Each row is a point on a tangle of strands that fork, close into loops and nearly touch. The rows are in no order.
In the rows, 128 means zero.
Two points are linked if the straight distance between their rows is under 100. Some points are linked to none.
(826): [114 130 151 113 119  29 154 104 150 156 117  74 127 131 135  47  89 148
 126 146 157  76]
(687): [137 127 108 112 131 156 131 111  70 147 136 121 188 146 120 117 133 138
 151 143 125 129]
(766): [123 132 106 139 146 168 114 110  84 133 159 123 165 148  92 154 121 144
 144 101  95 110]
(267): [118  84 104 125  99  82 121  77  76 153 122 120 150 136 144 120 104 161
 170 148 129 128]
(554): [121 104 114 135 109 127 108 133 133 153 137 151 140 125 126 135 111 146
 124 111 124 171]
(147): [196 127 135  90 142 168 122 167 140 136 118 127 175 173 145 126 132 102
 115 130 131 183]
(500): [123 121 132 147 128 119 107 145 146 147 167 153 111 136 134  71 106 121
 148 143 150 118]
(778): [100  92 151 157 130  73 120  94 145 112 146 132 111 138  98  81 102 174
 114  87 143  54]
(662): [ 82 127 138 136 120  56 150 104 165 150 134 105 117 150 105  65  80 127
 138 140 163  46]
(989): [153 129 125 113 151 211 151 149 110 123  83 140 189 152 149 165 168 125
 124 148 107 147]
(419): [157 105 139 136 116  50 132 137 198 128  94 117 130 144 105  56  97 134
  87 110 190  93]
(342): [141 112  83  80 153 213 156 153 125 104  81  91 138 122 159 196 151 141
 125 143  54 150]
(467): [175 147 152 148 137 115 140 134 142 105  94 120 165  88 121  73 157 139
  94 143 189 150]
(369): [188 129 158 155 138 122 127 164 175 110 120 138 149 107 112  91 121 128
  95 123 178 145]
(124): [149 136 136 133 149 125 115 121  83 151 116 103 150 140  99  93 128 129
 141 154 137 155]
(129): [170 110 177 170 159 141 111 164 160 122 141 132 149 139 142 117 115 138
  82  97 158 166]
(48): [161 122 110 108 128 167 147 142 150 118 135 146 119 124 144 207 146 137
 119 123  98 152]
(61): [119 165 116 109 137 110 135 122  96 160 126  97 133 117 106 123 127 124
 114 139 109 166]
(261): [103 134  84 119 140 186 122 138  67 132  93  79 153 102 138 183 132 151
 182 137  91 151]
(574): [150  98 116 124 107 163 134 142 127 111 183 142  95 138 118 137 143 109
  70 102 110 163]
(119): [125 100 131  80 130 252 132 212 163 115  95 140 148 120 148 177 151 133
 111 125  81 154]
(745): [134 115 106 142 143 125  93 143 148 141 131 146 164 134  77 112 115 138
 105  83 152 151]
(417): [120 138  99 141 132  64 135  87  98 136 145 102 119 104 155 109  93 158
 167 149 135  73]
(332): [170 123 136 122 139 171 154 137 153 129  88 149 147 125 148 172 158 120
 108 134 128 168]
(300): [119 151 145 128 127  99 131 119 100 167 142  86  99 120 137 152  95 140
 175 162 133 135]
(122): [131 149 142 124 157  92  96  98  93 143 112 114 135 154 133  80  99 136
 152 130 136 127]
(715): [142 173 114 112 159 194 127 145 147  93  86 114 120  89 119 175 161 136
 120 133 102 148]
(436): [133 135 131 136 122 122 139 154 170 140  92 150 136 109 134 113 172  99
 112 141 171 176]
(106): [130 139 124 116 142 188 122 133 118  99 134 162 141 134 178 122 158 109
 137 118 100 153]
(334): [182 140 146 165 121  98 142 123 122 128 144 125 108 116 175 121 133 133
 103 154 142 125]
(671): [158 128 170 177 143 133 119 152 126 148 144 121 124 132 171 115 109 141
 108 131 133 145]
(277): [120 139 114 154 109 143 140 118  92 150 153 116  97 108 121 186 114 147
 171 149 120 119]
(731): [129 117 141 165 125  88 117  95 152 100 120 141  90 115  99 125 109 152
 122  96 158  90]
(313): [ 82 142 129 119 138 151 138 143 116 152 139 110 109 121  92 160 141 120
 119 134 105 165]
(957): [ 82 166 119 143 150 153 153 133 138 136 132 118 101 113 111 197 135 124
 128 115 100 129]
(922): [144 127 120 127  90 137 144  97 105 150 129 146 122  99 124 147 144 135
 179 165 127 128]
(336): [159  98 163 123 112  58 136 102 152 111 149 135 115 152 166  93 106 135
 110 127 160  96]
(319): [ 65 136 141 117 117 134 138 128  93 154 168  94  93 108 100 165 126 149
 151 110  77 150]
(929): [133 141 135 155 137 151 110 126 121 137 164 140 102 117 115 100 126 146
 157 127 122 121]
(262): [171 161 145 158 140 108 159 114 139 139 136 115  92 118 123 141 118 131
 109 134 141 109]
(294): [ 78 121 111 157 127  80 108  99 107 136 139 110 120 137 117 127 116 128
 136 102 132 118]
(746): [152 115 168 172 120 101 126 150 166 149 144 149 104 145 142  44 123 105
 130 146 183  99]
(951): [159 100 173 145 110  60 136 119 173 130 117 152 116 163 157  58 111 110
 130 152 180  85]
(76): [131 151 161 154 144  75 120 117 121 153  98 120 140 130 140  53 116 136
 140 152 144 110]
(307): [112 137  86  61 137 197 137 176 144 139 131 134 157 144  99 164 140 115
 105 109  78 157]
(395): [ 90 113 104 118 121 167 144 133 109  98 154 150 119 127 106 190 163 127
 107  84  85 105]
(472): [113 112 128 115 134  82 102 129 158 124 125 136 126 149  66  99 117 125
 102  93 158 150]
(515): [124 141  89 115 150 198 121 135 102  96  81  86 121 113 128 184 145 138
 132 129  75 148]
(616): [102 145 117 117 146 207  83 164 133 132 128 154 122 153 111 155 145 104
 154 108  90 145]
(1030): [136 113 115  72 130 221 117 176 144 108  63 121 133 121 160 208 151 152
 111 132  88 161]
(558): [175 120 171 151 131 125  80 139 150  94 109 168 105 125 181  91 120 116
 123 136 158 154]
(62): [110 125 128 141 112  76 142  91  88 124 164  86 118 139 157  87  77 142
 170 147 124  36]
(81): [155 134 176 137 142 100 132 127 176 106 147 142 154 115 122  89 130 132
  88  94 162 104]
(362): [ 78 126 120  85 111 152 132 111  89 115 116 111 134 112 155 202 145 105
 174 138  86 141]
(311): [123 132  69 160 128  94 134  97 149 110 136 132  80 133  87 139 118 137
 139  95 137  75]
(649): [107 107 129 128 138  57 112 119 163 136 144 144  85 135 110 104 124 119
  88  83 136 161]
(151): [118 122 107 163 132  47 159  86 126 155 113  64 123 132 147  42  92 168
 146 146 158  57]
(468): [162 140 140 120  82 116 155 105 100 148 125 108 138 113 131 145 135 126
 135 185 137 141]
(265): [117 143 132 104 121 201 138 140 102 100 124 135 173 130 153 147 167 116
 126 148 115 119]
(839): [106 119  98  95  94 139 111 115  95 116  93 111 111 108 125 167 153  98
 152 141 112 159]
(353): [137 167 118 126 149 151 127 127 133 104  75  96 136  89 106 144 151 125
 110 140 134 166]
(651): [102 138  98 124 136 185 125 156 147  87 140 159 108 115 103 176 150  92
  86  89 106 134]
(710): [104 165 161 158 155  96 133 120 120 180 121 107  99  97 122 124  95 147
 146 153 139 147]
(786): [159 129 121 117 128 193 119 149 146 109 139 160 122 139 128 180 122 150
 135  99 105 114]
(730): [142 105  84  82 118 186 161 119 110 124 113 144 155 130 112 139 158 127
 148 144  87 157]
(918): [167 157 122  98 100  92 148 142 135 152 138 117 152 103 141 112 120 133
 137 164 150 135]
(244): [139 136 169 104 114  75 115 103 125 107 149 143 116 141 134 121 106 113
 125 129 124  82]
(878): [103 144 125 141 122 125 138 134 139 129 110 142 123 136 149 136 156  82
  92 132 134 181]
(646): [115 139  91 124 125 104  94 128 136 143 110 145 151 125 166 127 120 140
 142 116 132 143]
(531): [154 148 101  71 130 153 116 163 157 128 119 140 178 149 124 169 123 113
 105 119 120 164]
(71): [ 89  81 145 159 106 103 131 111 118 108 138 144  99 133 129 125 148 103
  85 121 128 122]
(803): [ 72 151  96 143 139 144 117 119  80 132 146 129 128 134 141 147 147  96
 171 128 102 121]
(1010): [ 91 115 100 166 132  45 162  65 116 151 119 108 143 109 139  87 108 153
 185 145 160  56]
(50): [ 89 146 109 146 161 147  80 139 109 134 133 153 114 155 114 155 127  96
 164 114  95 113]
(1021): [173 144 156 123 130 166 118 142 132 117 158 151 125 131 119 131 120 161
 135 120 121 117]
(239): [105 120  97 127  95  90 113 116 103 142 109 124 154 121 165 151 126 143
 175 135 154 137]
(57): [120 159 148  90 108 114 123 113 124  82 141 135 130 115 134 159 128 123
 131 127 126 103]
(20): [ 74 100 144 146 116  54 144 101 154 118 153 123 125 132 118  93  87 169
 153 121 143  23]
(117): [214 122 159 144 139 133  81 151 127 105 110 137 117 137 143  91 131  96
 119 145 148 177]
(220): [168 138 134 126 138 128 129 124 115 114  78  93 149  94 134 107 159 123
  83 142 150 177]
(84): [ 88 124 135 131 127 180 133 135 108  88 141 148 159 144 136 174 146 117
 110 117 108  90]
(577): [124 125 138 117 131 185 108 167 150 118 132 171 133 149 132 116 141  87
 123 113 131 154]
(973): [103 129 149 172 141  74 141 109 110 181 107 105 101 111 142  89 127 141
 136 160 155 132]
(243): [129 129  99 134 122 103 138 113 102 114 164  91 150 112 157 151  93 158
 137 136 138  82]
(954): [ 86 108 126 131 118  90 121 129 146 108 112 135  92 116 130 121 151  96
  85 116 132 163]
(502): [146 163 107  77 115 113 133 153 152 144 143 143 150 131 119 157 114 113
 142 133 127 143]
(528): [135 108 100  56 134 223 149 142 137 132  96 143 162 140  95 155 175 127
 111 119  73 156]
(379): [ 84 106 156 166 125 113 140 132 146 165 184 157 105 157 109  79 108 119
 139 120 143  79]
(597): [144 128 107 146 119 160 137 156 157 131 181 156  78 132  75 129 139  98
 103 106 102 131]
(863): [127 100 144 131 127  54 129 112 171 120 120 125 117 138  70  73 103 114
 107 122 171 107]
(44): [ 78  82 138 174 110  77 156  89 120 161 161 148  90 147 122  98 115 126
 158 130 149  71]
(495): [216 126 150  98 127 157 114 136 107 120 117 138 138 137 144 108 139 123
 126 145 122 168]
(869): [ 71 139 142  75  99 139 133 102  93  96 140 132 132 122 126 185 139 126
 157 123 103 106]
(226): [123  97 158 149 114 144 117 133 124 103 178 141 105 139 136 107 148 105
  80 104 118 137]

A piece is all that can be reached along the links. How many separate loops has the piece of each point below (a circle has one, a figure eight two, a Y none), and how many tips (points with one link)?
(417) -> loops 0, tips 3
(515) -> loops 0, tips 4
(616) -> loops 0, tips 4
(878) -> loops 0, tips 4
(531) -> loops 0, tips 5

Name the points in between on the shortest way along the links from the first point to the second, in order.
(122); (502) -> (76) > (973) > (710) > (300) > (277) > (922) > (468) > (918)
(671); (1030) -> (129) > (369) > (467) > (220) > (353) > (715) > (515) > (342)
(311); (62) -> (731) > (778) > (20) > (662) > (826) > (151) > (1010) > (417)
(244); (50) -> (336) > (951) > (746) > (500) > (929) > (1021) > (786) > (48) > (332) > (989) > (265) > (106) > (577) > (616)
(226); (239) -> (71) > (954) > (649) > (472) > (745) > (554) > (646)
(277); (558) -> (922) > (468) > (918) > (502) > (531) > (147) > (495) > (117)
